Each row is a point on a landscape with many valleys, with its height.
From any point a ball takes the steepest step (drop divided by distance) to one of its 2 nearest points. It stops when none of these is lower. Distance is the straight distance between rows; heights are no part of it.
Tilif h=425: 4	-3	3	7	10	26	-6	12	9	11	10	5	-7	-1	-2	-10	1	8	3	-11	7	-6	-6	2	-10	1	28
Meb h=751: 25	17	10	12	6	-2	-5	7	-13	-9	15	7	-1	13	9	-14	4	6	8	10	-11	-9	-2	-18	1	-4	1
zifam h=681: 11	19	-9	15	-8	-22	-8	-9	-6	0	-11	10	9	5	-11	15	7	-2	-25	17	-25	-4	-5	-17	-10	-10	-8
guvu h=753: 18	0	16	23	-17	1	-8	-12	28	5	10	10	8	16	-3	8	-13	-12	-4	-1	-30	7	12	-16	-12	5	-9
rop h=423: -25	-6	-11	-18	1	-28	9	-6	-16	-26	5	-7	1	-3	19	0	6	-8	4	21	26	16	-3	-4	6	-15	-14
fabi h=273: -8	14	-27	-16	-13	-5	1	-13	4	3	-25	-12	-2	2	-12	0	7	-8	-12	11	-25	-6	4	12	1	2	-1
guzit h=613: 1	7	-12	-2	-2	28	-9	-3	4	14	-16	17	10	-10	0	11	-5	6	-17	-25	-22	1	-2	2	-11	0	26
tif h=574: 1	6	-13	-4	2	29	-3	8	8	12	-8	-1	-8	-1	-8	-18	3	6	-3	-5	-16	-13	-4	11	-4	4	24
Fus h=409: -1	6	-18	-7	15	20	0	19	-7	13	-5	-7	-16	-4	-10	-21	16	19	-5	1	6	-18	-18	16	-3	-5	28
soki h=261: -6	4	-8	-11	2	-24	8	4	-19	-11	0	-12	-4	1	1	-6	11	1	1	19	16	-4	-5	6	10	-5	-14
kegol h=669: -8	0	13	-2	-12	-11	3	-7	-16	0	-22	19	17	-19	-8	25	-4	-2	-20	-2	-22	11	-4	-10	3	-9	-14
rikoz h=325: -7	0	-2	-21	1	25	3	1	-7	2	-5	4	7	-10	17	-6	-6	7	10	-26	-5	7	4	11	12	1	11
Nonu h=305: 1	7	-10	9	7	18	-11	-2	-1	-3	5	17	11	-8	17	9	-3	3	-5	-17	10	7	4	-12	-17	-5	25
vitu h=500: 14	7	-1	25	-5	9	-9	-9	23	10	3	10	5	10	-7	7	-7	-5	-12	1	-20	0	5	-9	-21	2	13
Tiz h=680: 14	9	8	-1	-15	10	-12	-9	9	0	-2	22	21	6	8	5	-10	4	-3	-15	-44	5	5	-10	-2	-4	0
lezal h=225: 14	0	21	-5	6	23	-2	14	-15	7	4	12	5	-7	9	-7	-11	12	11	-25	-9	-2	-2	3	12	3	6
vas h=456: -6	6	-21	-15	2	27	-4	-7	6	-7	6	8	9	4	22	-12	1	2	5	-15	-4	6	6	3	-4	-6	27
lopun h=312: -17	-19	5	-2	-7	-31	9	-12	8	-24	13	-7	-7	6	13	0	-7	-16	11	25	18	16	6	-10	6	-4	-29
donos h=368: -16	-8	-8	-14	-5	-30	7	-7	-1	-24	7	-12	-5	8	14	-7	1	-12	9	24	13	8	4	-1	8	-8	-23
nel h=89: -16	2	-24	-3	-6	-13	3	-14	5	-6	-10	-12	-2	-3	-6	7	6	-11	-10	16	10	0	8	4	-7	-1	-2
letoz h=499: 3	12	-16	-10	7	31	-8	3	-1	-3	7	12	4	3	20	-21	4	10	4	-12	-9	-2	-3	0	-6	-8	34
Sop h=460: -16	-19	-6	-7	6	11	3	9	14	20	-2	-16	-13	-7	-16	2	4	4	-1	-15	30	-4	-4	24	-6	9	17
razaf h=627: -2	2	-1	13	-7	-1	-6	-8	0	11	-16	18	11	-13	-11	26	-5	-3	-23	-7	-10	5	0	-8	-11	-3	2
mit h=519: 13	-4	17	12	0	34	-8	6	10	15	6	16	0	-1	0	-2	-12	4	4	-21	-14	-3	3	-3	-4	7	17
kezus h=649: -16	-2	2	5	-7	-9	1	-9	-13	6	-26	18	13	-24	-14	32	-2	-4	-30	-5	-5	10	-6	-9	-7	-8	-3
subo h=814: 17	0	20	18	-5	-10	1	-1	6	0	12	-4	-7	11	-7	-2	-3	-5	5	12	-5	-6	7	-8	4	5	-20
Gil h=604: 20	2	18	29	-4	0	0	5	6	18	-1	1	-9	4	-26	9	1	4	-7	8	-10	-15	-5	-2	1	10	-11
faz h=745: -15	14	-37	-18	4	-8	1	-5	-11	-8	-10	-12	-1	-5	6	-4	14	-1	-9	8	12	-2	-2	9	-5	-8	13
Vis h=463: 14	8	-4	28	4	18	-11	-5	24	6	12	13	2	11	0	-1	-5	-3	-7	1	-13	0	2	-16	-25	0	24
pumu h=513: 8	4	-1	20	14	4	-4	9	7	7	14	0	-10	2	-5	-3	11	4	-2	8	24	-9	-9	-6	-17	-2	19
Zod h=306: -8	-13	4	-31	2	-1	9	9	-5	-2	3	-15	-4	4	11	-19	-3	6	21	-14	3	5	1	21	21	3	-12
pufif h=685: 8	5	18	0	-1	-5	3	7	-22	1	-10	5	4	-9	-6	5	-4	4	-2	0	-11	-5	-2	-1	16	3	-19
bado h=106: 7	12	-1	-1	13	5	-2	14	-29	0	-2	10	2	-14	9	3	4	14	-5	-10	9	-4	-11	-4	4	-5	10
demob h=206: -1	-9	25	2	-8	-17	7	-4	-7	-11	0	5	3	-2	1	6	-9	-9	8	12	-9	8	7	-10	14	0	-34
sefiz h=531: 11	12	-16	16	-5	2	-12	-11	16	6	-6	11	10	8	-7	11	-3	-3	-22	3	-27	-4	4	-11	-24	-4	15
Lat h=275: 4	-4	12	-16	4	32	1	9	-9	5	3	11	8	-10	16	-7	-12	11	12	-34	-6	6	1	9	11	1	13
pef h=648: 23	7	24	10	-11	2	-6	5	-1	11	-9	16	7	2	-12	9	-8	7	-6	-7	-40	-6	-4	-6	6	4	-14
kuf h=247: -16	-4	-25	-16	-13	1	2	-16	22	-5	-6	-17	-4	9	0	-8	-2	-14	3	7	-7	1	12	14	-2	5	-3
ranub h=461: -14	-20	21	-13	0	4	11	7	-11	3	-4	1	3	-21	-1	12	-13	0	8	-19	15	11	2	12	14	4	-12
maniv h=476: 12	5	4	15	15	12	-5	17	1	8	15	1	-10	3	-4	-14	9	13	2	4	9	-13	-11	-4	-9	-2	23
vute h=651: 17	9	12	14	15	3	-10	11	-16	-9	20	15	6	-2	20	0	3	9	7	-5	18	1	-5	-21	-7	-9	13
veve h=705: 5	12	4	-3	6	-3	5	9	-33	5	-18	1	-2	-15	-10	7	7	11	-10	-2	-3	-11	-11	5	17	0	-9
lol h=506: 3	-3	8	4	-8	8	-3	-7	8	-9	6	11	8	4	14	2	-10	-4	8	-8	-10	9	12	-11	1	1	-6
nufo h=475: 9	-5	11	9	5	40	-7	16	12	17	7	11	-7	-5	-4	-13	-6	11	4	-20	-6	-8	-3	5	-7	6	27
Melu h=576: -14	-29	13	-13	7	-10	3	16	10	-2	17	-10	-3	14	8	-6	-5	2	19	-16	34	14	-4	14	3	6	-2
Toz h=354: 1	-16	13	-19	2	23	4	5	15	5	12	-1	-1	7	13	-22	-11	5	26	-27	-11	2	6	13	14	8	2
Nuf h=662: 10	12	-14	28	6	-2	-6	-7	11	10	-7	-1	-7	3	-17	12	6	-1	-21	15	0	-10	-5	-9	-21	0	15
bedi h=357: -11	-8	-1	-22	-1	7	6	1	-6	-1	-2	-8	0	-7	8	-7	-5	2	14	-15	5	5	3	15	13	2	-3
pizu h=518: -5	3	-6	8	-11	-20	7	-11	1	5	-20	-14	-7	-1	-28	14	8	-7	-15	26	-4	-8	0	4	5	6	-22
zodu h=565: 13	-4	18	22	2	18	-7	5	5	10	6	16	4	-8	-1	13	-11	0	-1	-16	1	2	1	-11	-8	6	9
mosa h=178: -3	9	-3	-13	-4	20	-5	-6	-15	-5	-10	22	22	-12	23	7	-6	4	-3	-23	-19	17	3	-4	5	-9	8
motus h=239: 3	7	0	3	0	17	-9	0	-12	-1	-6	22	16	-14	14	14	-6	5	-9	-22	-8	10	1	-10	-5	-5	14
vab h=268: 5	17	-20	12	12	-5	-7	0	-13	-3	-3	2	-3	-3	2	4	14	3	-13	11	11	-8	-8	-11	-13	-6	14
zevam h=573: 8	-6	16	22	-1	-4	4	1	2	12	-4	-4	-8	-6	-23	16	0	0	-9	6	10	-7	-1	0	3	10	-15
Vivan h=360: 5	10	-12	7	4	15	-11	-7	5	-11	13	13	13	6	23	-2	1	0	2	-6	1	6	6	-16	-18	-6	25
ler h=466: -3	-6	9	-7	-15	3	0	-13	12	-5	-4	4	8	3	4	1	-13	-8	11	-6	-28	9	11	-3	11	4	-18
buno h=640: 3	-8	8	29	9	5	-3	4	4	17	1	5	-7	-15	-15	22	0	3	-11	-8	30	-3	-4	-4	-12	7	9
befa h=520: -11	-18	0	7	1	15	3	3	15	24	-8	-10	-12	-16	-22	15	-4	-1	-6	-15	26	-5	0	18	-6	15	10
Gadi h=729: 5	-9	14	13	-18	5	-6	-17	31	-3	8	13	13	14	6	7	-17	-12	6	-6	-27	15	16	-15	-4	5	-14
zimat h=657: -2	-3	-9	-1	6	18	0	17	17	17	1	-17	-20	8	-22	-29	11	10	2	10	-1	-19	-11	20	-4	3	20
sizar h=441: 23	11	16	-3	7	6	3	14	-13	1	8	-2	-7	12	-1	-28	2	11	11	2	-23	-18	-5	0	16	2	-7
Vuro h=700: 10	3	0	3	-15	17	-11	-16	25	-1	6	19	19	16	14	-2	-11	-2	4	-13	-39	8	12	-12	-7	2	5
lus h=267: -16	1	-33	-6	0	8	-1	-14	17	5	-15	-10	-2	-5	-9	5	1	-10	-13	1	6	-3	9	12	-16	4	17
Fip h=432: 7	-9	20	-10	-11	6	3	-9	17	-2	1	0	1	9	6	-12	-14	-4	23	-12	-37	2	14	2	21	10	-25
soga h=542: -5	4	-11	12	-11	-13	2	-11	4	12	-27	-8	-3	-5	-31	20	6	-5	-25	15	-9	-10	-3	4	-3	6	-11
kof h=489: 13	10	5	-11	8	19	4	18	-18	10	-8	-2	-9	-4	-10	-18	4	16	3	-7	-20	-21	-12	15	15	5	7
gela h=855: 6	16	-4	-2	-14	-23	-2	-11	-5	-13	-7	0	5	13	-2	-1	4	-9	-5	25	-28	-1	5	-13	4	-5	-24
Dazef h=610: 1	1	-6	8	1	22	-7	0	8	18	-13	11	-1	-12	-10	13	-5	2	-14	-18	-5	-4	-1	3	-11	7	21
Vir h=609: 5	13	-13	0	4	-12	-4	-1	-1	-14	16	-6	-2	14	13	-14	11	-1	7	18	8	-4	1	-9	-5	-7	2
vedok h=248: 5	-20	22	-2	9	9	2	21	15	12	20	-9	-9	15	-6	-23	-2	8	18	-10	10	-5	-5	13	3	8	7
totan h=311: 1	-2	9	-14	7	-26	9	13	-24	-12	7	-14	-1	6	4	-10	6	7	12	8	16	-3	-7	5	15	-4	-20
kabi h=714: 16	22	-2	-6	-8	-9	-8	-3	-19	-13	-4	11	11	12	11	-7	3	2	0	8	-38	-1	1	-12	10	-9	-11
buso h=517: 6	9	7	7	5	-21	-1	1	-21	-23	14	8	6	0	19	2	3	-2	5	16	13	6	0	-21	2	-14	-12
popog h=317: -8	-10	-12	-4	3	-2	2	3	28	6	12	-21	-15	16	-7	-17	7	-5	9	7	20	-3	0	13	-12	5	12
zupob h=99: -13	6	-11	-11	-6	3	-2	-8	-13	-8	-15	12	16	-14	12	12	-3	-2	-9	-7	-10	13	2	-5	3	-9	2
Niv h=455: 5	13	-11	-14	9	11	2	15	-19	5	-7	-3	-8	-3	-2	-17	11	15	0	-2	-3	-16	-13	11	9	-1	14
bovo h=528: -5	-14	5	-10	6	-1	0	8	4	-7	20	-3	1	7	17	-8	-3	4	16	-12	23	9	0	3	1	-2	6
vokuv h=733: 20	17	7	0	2	-1	-5	4	-16	-14	12	11	8	13	19	-17	2	5	11	4	-23	-3	3	-16	9	-6	-5
Gose h=672: -6	-1	-10	13	14	6	-4	4	-5	10	-6	2	-6	-18	-8	17	7	6	-13	-10	32	-5	-8	1	-12	1	20
Panak h=661: 13	21	-12	17	-8	-20	-5	-11	4	-4	-5	-4	0	16	-12	5	9	-8	-15	27	-19	-9	2	-12	-11	-3	-7
Zomez h=538: 6	-13	24	13	2	3	4	11	-4	14	1	-3	-7	-11	-17	11	-7	4	0	-7	16	-6	-3	5	8	11	-13
Sos h=665: 16	4	25	7	-6	1	-3	3	-11	3	-4	15	9	-2	-2	7	-9	1	1	-8	-24	0	2	-9	9	4	-13
ziva h=597: 2	-1	6	10	-11	4	-4	-5	8	15	-16	3	3	-6	-18	18	-5	-5	-14	-6	-18	-2	4	1	-4	9	-4
sumam h=468: 20	14	9	5	7	12	-1	16	-15	8	-2	5	-9	5	-9	-16	3	14	1	2	-22	-20	-10	3	10	4	2
mubi h=350: 6	-2	14	-9	3	-26	8	7	-16	-18	10	-9	-2	10	8	-14	1	0	16	14	2	-2	0	-2	19	-4	-32
pon h=619: -23	-29	8	-22	2	-13	11	11	1	-4	5	-13	-3	0	5	1	-5	0	14	-10	30	14	-3	19	11	2	-12
Kuzi h=109: -3	-4	16	-8	-8	14	0	-1	-8	8	-16	9	8	-16	-2	9	-11	2	2	-21	-19	6	2	5	13	7	-7
tadim h=770: 22	13	5	19	6	0	-7	4	5	-5	21	5	-4	14	7	-14	6	1	8	13	-3	-7	-1	-18	-8	-5	9
taba h=588: 8	-4	13	18	7	-18	-4	3	7	-12	30	-1	-1	13	16	-3	0	-3	15	12	26	8	1	-18	-10	-5	-4
mivaf h=218: -5	7	-9	-10	-8	-1	0	-5	-7	3	-19	-5	2	-6	-10	3	2	-2	-8	2	-15	-5	1	8	9	3	-7
Leda h=170: 13	5	18	1	13	14	-1	18	-28	4	0	16	5	-18	7	3	-5	15	2	-22	2	-3	-8	-3	9	1	5
rozi h=408: -12	-10	7	-14	-3	3	6	-2	-7	-7	0	4	6	-12	10	4	-8	-3	9	-11	7	12	6	2	9	0	-8
mili h=168: -7	13	-14	-3	0	-9	-1	-6	-21	-8	-12	8	9	-11	6	10	7	-3	-13	6	0	5	-2	-7	-2	-9	2
dip h=295: -24	-13	-29	-27	-3	-14	2	-11	17	-23	11	-16	0	16	25	-16	1	-8	14	9	19	14	4	9	0	-6	-3
zinus h=502: 1	-16	30	2	1	9	6	10	-6	10	-1	4	-1	-17	-8	12	-13	3	7	-20	11	2	1	5	11	9	-12
pupop h=201: -7	0	-4	-30	10	-11	13	15	-31	0	-8	-17	-3	-6	2	-12	10	14	6	-5	14	-2	-13	22	21	-3	-7
nez h=603: 3	-9	17	25	4	9	-4	3	3	7	8	13	2	-15	-1	23	-9	-1	-4	-14	23	6	3	-11	-13	5	6
Zubu h=866: -7	10	-9	-16	-17	-21	1	-17	-8	-17	-13	2	10	7	6	-1	1	-9	-3	20	-33	9	6	-8	8	-9	-23
rinu h=470: -17	-20	-2	-9	-1	3	0	-1	16	-2	11	-6	0	0	10	3	-6	-5	10	-13	27	12	6	8	-5	3	7
domu h=617: 15	-8	22	29	-1	4	-3	-1	22	5	23	4	-4	8	1	6	-9	-8	8	2	13	7	9	-14	-11	6	0
zor h=572: 12	-2	18	29	-4	-5	-6	-5	7	-1	12	13	5	1	1	16	-9	-7	-1	3	3	8	8	-19	-9	1	-7
fomi h=754: -31	-14	1	-13	-12	-23	19	-17	-8	-17	-13	5	2	-13	0	14	-3	-19	-6	23	4	18	3	-8	8	-6	-22
Fof h=309: 3	-22	23	-15	6	13	8	16	14	7	17	-8	-7	11	3	-24	-8	7	26	-22	-1	-1	2	15	14	10	-2
sof h=711: -25	-13	16	-18	-6	-13	20	-5	-20	-6	-20	-1	0	-23	-9	12	-5	-8	-3	6	2	11	-1	7	21	-1	-26
Dob h=586: 10	1	0	33	11	1	-8	-5	22	2	22	3	0	3	5	11	1	-7	-2	7	28	6	2	-18	-28	-1	19
res h=384: 4	-14	18	1	14	-21	2	20	2	-4	24	-14	-6	24	1	-15	6	6	16	2	28	3	-11	5	0	3	-3
Kemo h=334: -2	-12	6	4	13	-24	1	17	1	2	15	-18	-9	17	-8	-2	14	6	7	9	41	-1	-15	8	-6	2	0
Zula h=663: 20	13	9	2	-15	1	-9	0	1	7	-9	18	13	5	-5	7	-6	6	-10	-8	-47	-5	-4	-8	0	-4	-5
Legiv h=686: -9	-19	14	-9	8	0	10	16	-11	16	-5	-13	-8	-11	-18	6	0	10	2	-16	28	-5	-11	23	12	8	-6
Dolet h=689: -21	-5	10	-12	-12	-15	11	-11	-16	-5	-23	8	9	-19	-9	18	-2	-10	-11	7	-12	12	-1	-3	11	-4	-19
Ren h=582: -3	14	-26	1	3	13	-10	-8	-1	3	-15	16	14	-8	3	14	-1	2	-22	-13	-13	6	0	-6	-19	-8	28
mirot h=717: -11	-2	-17	-20	-4	5	6	3	6	10	-11	-22	-12	1	-14	-13	8	0	1	1	0	-11	-1	23	6	8	3
Nifir h=202: 0	16	-16	-8	5	-19	4	4	-28	-5	-11	-13	-6	-3	-6	-4	18	6	-9	18	7	-13	-11	5	10	-6	-6
domi h=416: 11	8	-8	21	7	15	-11	-7	21	-4	18	10	6	10	13	-4	0	-3	0	3	4	2	6	-17	-26	-5	28
sog h=569: -9	-10	-1	8	-1	16	-1	0	9	18	-11	1	-4	-16	-14	15	-7	-2	-9	-16	11	-1	3	10	-6	11	10
Nidam h=396: -13	-11	-13	-4	-1	-3	3	-2	18	1	6	-15	-8	3	0	-1	2	-7	4	1	25	1	6	9	-10	4	10
tikig h=880: -4	18	-18	-24	-12	-9	2	-12	-12	-13	-18	-5	8	3	9	-9	5	-2	0	10	-31	2	4	3	13	-7	-12
Keva h=187: -10	-16	21	-13	-9	18	5	-2	5	13	-15	-1	1	-19	-7	9	-15	-2	9	-25	-10	7	6	15	15	14	-11
Tivap h=910: -20	-9	-1	-28	-10	-5	12	-9	-5	-13	-11	-6	1	-9	11	-5	-8	-9	12	0	-10	15	6	11	21	0	-21
Fadi h=697: -13	1	-18	2	15	-5	-3	0	-13	-2	-5	1	1	-18	6	15	11	2	-11	-4	36	3	-8	-2	-13	-8	17
mok h=399: 4	-11	18	-15	-2	14	3	-2	6	-3	7	3	6	1	14	-13	-14	1	23	-21	-20	4	10	2	20	6	-13
Miz h=362: -16	-5	-23	-17	-1	-27	2	-9	6	-27	15	-16	-3	16	22	-12	6	-11	12	22	21	9	3	-1	-3	-11	-10
zez h=731: -25	-15	15	-19	-5	-19	19	-11	-17	-15	-8	4	3	-16	3	9	-7	-11	4	11	6	18	2	-2	18	-5	-25
Fege h=140: 2	10	-4	-15	11	-15	8	15	-38	-3	-6	-12	-3	-6	-2	-8	13	14	-1	5	12	-13	-16	10	18	-6	-8
Ledu h=222: -2	19	-21	8	5	-18	-4	-5	-19	-10	-9	2	3	-6	2	9	12	0	-15	17	10	-3	-5	-13	-7	-11	2
Nivuk h=547: 10	-1	4	29	17	-2	-4	6	14	5	22	-2	-7	2	0	5	10	1	1	8	37	-1	-9	-12	-24	-2	18
riras h=741: -13	5	-25	-22	-1	-4	5	-2	-3	-1	-9	-20	-9	0	-3	-10	11	-1	-1	6	5	-8	0	18	6	-1	4
rer h=405: -11	-17	2	-11	6	19	0	15	7	18	0	-7	-7	-9	-7	-1	-2	8	4	-26	23	-2	-5	22	-1	8	18
Zifa h=652: -12	-23	15	-14	3	-11	11	14	0	5	4	-18	-8	1	-9	-1	-3	2	13	-8	26	1	-4	22	13	8	-15
Popen h=459: 8	0	21	16	-14	-19	2	-4	-6	3	-13	5	6	-3	-21	19	-3	-5	-13	14	-22	-2	-2	-9	6	3	-30
vogat h=371: -4	-2	-3	12	-15	-12	2	-16	21	0	-5	-8	-2	5	-13	10	-5	-17	-8	16	-7	2	13	-2	-8	6	-14
Novi h=337: -18	3	-38	-10	3	19	-4	-16	18	0	-10	-4	6	-6	4	3	-2	-7	-11	-8	4	4	11	9	-17	0	29
dipem h=259: -12	-14	16	-1	-8	-23	9	-9	-1	-21	8	2	-2	2	11	0	-8	-14	11	19	3	12	8	-13	11	-4	-32
sizam h=176: -15	-3	-28	2	-1	-7	3	-13	15	6	-11	-20	-9	-4	-17	9	6	-11	-12	15	18	-6	5	12	-11	4	5
mepa h=620: 15	-4	21	17	12	-8	-5	9	-4	-10	30	9	4	5	19	1	-1	3	14	-2	26	5	0	-19	-8	-6	1
setog h=682: 10	7	2	3	20	-1	-6	16	-13	-6	22	5	0	7	17	-9	11	12	9	0	26	-1	-13	-9	-11	-11	22
gup h=288: -6	-10	8	3	21	-22	0	22	-12	-2	11	-11	-3	8	-1	4	14	12	6	2	48	4	-20	4	-5	-1	7
Tazok h=776: 12	3	8	24	-16	-17	-6	-16	21	-1	3	9	10	13	-6	16	-7	-14	-13	14	-26	9	10	-19	-15	-4	-15
rapat h=628: 28	6	25	26	-7	6	-4	5	6	13	-2	9	-5	9	-21	3	-6	4	-5	2	-29	-13	-3	-7	2	8	-11
Fopo h=256: -1	-13	36	-2	-11	-6	7	-5	-2	-5	-6	9	8	-7	-1	6	-17	-7	10	-6	-22	11	8	-5	19	5	-32
leb h=570: -5	-1	-7	-8	3	-8	-1	0	-3	-15	12	-3	2	4	18	-6	1	-2	11	3	17	6	3	-4	0	-7	1
gonez h=894: -16	3	-13	-33	-15	-7	8	-16	-8	-16	-18	-7	6	-2	14	-10	0	-6	9	5	-25	11	6	8	22	-5	-19
gaf h=690: -6	-5	-10	-15	4	8	5	15	3	16	-7	-21	-17	3	-20	-17	14	8	1	3	10	-19	-11	25	6	6	11
sopus h=556: 5	19	-25	9	1	4	-15	-12	5	-2	-9	16	14	5	5	12	1	0	-23	-1	-21	1	1	-13	-25	-11	23
Gero h=196: -22	-10	-16	-5	-12	-18	8	-20	18	-12	-4	-13	-5	1	-3	7	-4	-21	-3	22	9	9	11	3	-6	2	-15
Gef h=698: 11	21	-5	-2	-11	-16	-8	-5	-16	-4	-13	14	15	3	0	7	4	3	-16	7	-36	-2	-5	-11	0	-11	-7
Sogis h=342: -7	-17	13	-6	3	21	1	10	4	12	6	3	-1	-11	2	4	-9	4	8	-25	17	5	2	13	2	8	11
bamap h=699: 8	-6	3	14	-11	17	-7	-18	36	-4	17	13	12	18	13	-3	-15	-10	8	-9	-18	11	18	-13	-9	5	4
sisuf h=283: -19	-11	-17	2	-14	-13	8	-20	28	-1	-11	-16	-7	0	-16	12	-4	-23	-8	18	5	4	14	9	-9	8	-14
Zuko h=387: 11	10	1	-13	3	-18	5	5	-16	-16	13	-11	-5	19	12	-25	8	4	17	15	-7	-8	-1	-3	17	-6	-18
Felo h=427: -3	-3	12	17	-15	-17	3	-12	5	2	-9	2	1	-3	-20	21	-3	-13	-13	18	-8	4	5	-7	-1	2	-24
nevi h=417: 20	10	12	-7	5	-9	2	9	-14	-7	11	-6	-6	18	4	-27	2	5	14	10	-18	-15	1	-3	16	0	-16
pufid h=474: -14	0	-2	-3	1	-26	5	-8	-16	-30	9	6	7	-3	22	5	3	-9	3	22	18	16	2	-20	1	-17	-13
ruge h=571: 6	3	-4	20	-7	-2	-3	-8	14	17	-18	0	-3	-1	-28	19	-1	-3	-23	4	-16	-8	-1	1	-11	8	-2
lusup h=231: -16	-10	-27	-23	-3	1	0	-14	21	-22	15	-7	3	17	30	-17	-2	-5	16	0	10	13	9	6	1	-5	5
kar h=707: -10	-8	6	-5	8	-2	9	11	-22	11	-11	-5	-6	-23	-15	12	3	9	-7	-9	23	-5	-11	14	14	3	-8
vig h=683: 6	16	-21	18	1	-10	-2	-11	8	5	-10	-8	-7	9	-17	5	11	-5	-19	22	-6	-11	0	-5	-15	1	6
Tal h=274: -3	-18	19	-13	1	27	2	10	3	16	-4	1	-3	-15	-4	2	-14	5	11	-34	2	1	3	19	11	14	4
tol h=543: 2	15	-20	-10	3	27	-7	1	-1	5	-9	6	-1	-1	4	-15	5	7	-5	-7	-20	-8	-3	5	-5	-2	27
Zuraz h=718: -18	6	-24	-10	12	-13	0	-1	-18	-6	-5	-8	-1	-10	8	5	14	2	-8	4	34	2	-7	3	-6	-10	10
Tavof h=252: -1	-3	4	-30	8	-2	11	17	-15	4	-6	-19	-7	2	-4	-20	4	12	12	-6	1	-8	-8	24	20	3	-8
Midif h=372: 1	5	-13	8	11	20	-7	4	5	6	3	7	-4	-6	4	-3	4	4	-6	-9	11	-3	-2	-3	-17	-1	34
Guvo h=487: 10	5	6	11	-9	-12	1	-4	-6	8	-15	-7	-5	2	-23	9	4	-1	-11	15	-15	-13	-4	0	10	6	-23
Ruvub h=230: -4	-5	6	4	12	-19	0	11	-18	-7	10	-2	-1	-6	5	8	7	6	2	4	39	4	-9	-4	-2	-8	-3
mogu h=615: -1	-1	-9	2	1	31	-3	7	25	15	3	-10	-13	7	-13	-26	3	3	1	3	-10	-11	1	14	-11	2	25
lidem h=165: 3	9	2	-2	14	-9	0	12	-31	-8	6	4	4	-10	11	4	8	10	1	-1	22	-1	-9	-5	4	-9	3
Dama h=660: 10	-7	10	27	-5	12	-4	-10	33	1	25	8	3	12	8	3	-13	-11	6	-3	1	10	15	-15	-15	5	5
Nim h=723: -2	2	2	6	10	-6	4	8	-26	6	-13	-1	-3	-18	-12	13	8	11	-13	-1	18	-9	-12	2	9	-2	-4
lev h=629: 4	4	-8	33	8	-1	-6	-10	15	7	3	4	-1	-4	-9	20	0	-8	-15	8	17	2	1	-13	-27	1	16
rese h=169: -2	5	0	-14	-6	10	2	0	-11	11	-21	0	3	-12	-7	4	-3	4	-4	-12	-21	-2	-1	13	14	7	-2
rar h=792: 19	5	10	15	0	2	-2	3	14	0	19	-4	-9	19	-2	-18	1	-2	11	11	-9	-9	4	-9	-2	4	-3
Sozo h=830: 15	3	15	5	-7	-9	1	-4	2	-6	8	0	-1	13	5	-7	-5	-5	10	9	-20	-3	9	-9	10	3	-23
taga h=238: -3	-12	0	3	2	3	4	9	25	16	10	-22	-17	14	-20	-15	8	1	5	9	17	-10	-5	17	-4	10	8
sig h=318: -2	17	-32	3	15	1	-2	2	-11	6	-12	-3	-12	-7	-9	-1	17	9	-17	6	14	-14	-13	2	-13	-6	24
Loga h=363: 4	13	-22	1	18	4	-2	13	-12	5	-2	-7	-14	0	-8	-15	21	15	-7	12	13	-19	-20	5	-5	-7	25
rovun h=550: 6	-5	14	9	1	-23	0	-1	-7	-23	24	4	3	8	19	-1	-3	-5	13	16	16	9	5	-19	2	-8	-20
naza h=153: -11	-3	-24	-20	-7	7	1	-15	23	-12	7	-11	1	15	17	-17	-2	-9	15	1	-8	6	13	7	2	0	3
suvaz h=539: 10	1	15	15	-3	-1	-4	-2	-1	-7	14	13	6	2	12	6	-7	-3	5	-3	1	7	8	-18	-2	-2	-5
Malep h=150: 4	-17	13	11	5	8	3	13	24	17	17	-11	-15	9	-16	-13	3	2	9	0	18	-7	-3	11	-7	10	10
mal h=636: 9	18	-12	8	-1	-14	-4	-4	-6	-8	3	-4	-3	11	2	-6	11	-4	-3	20	-5	-9	1	-10	-4	-3	-2
lipib h=842: 17	12	7	0	-11	-14	0	-4	-2	-8	-3	-4	-2	18	-4	-11	2	-5	5	17	-32	-9	7	-7	12	3	-27
gul h=404: -13	3	-30	-18	0	29	-2	-9	11	0	-7	0	6	-4	13	-8	-1	0	-3	-15	-5	4	7	13	-8	-2	28
Zugud h=319: -16	7	-33	-24	-13	2	2	-18	10	-3	-19	-12	2	1	0	-5	2	-10	-5	5	-19	1	10	16	1	2	1

Call two points neighbours if one is among the 2 nearest of the other. Go from one point of each pair to the other, from neighbour to neighbour, staying as low as possible. Name the highest point that can't be avoided.
Fege, bado -> bedi
nel, demob -> faz
naza, Malep -> ler
Fege, zupob -> kof
Kuzi, demob -> donos
Kuzi, naza -> Zugud

Two balls start at each pair of points below. Name the first point that both come to, or write never.
gaf, Zifa -> never
sumam, Gil -> Fege
zez, fomi -> Dolet
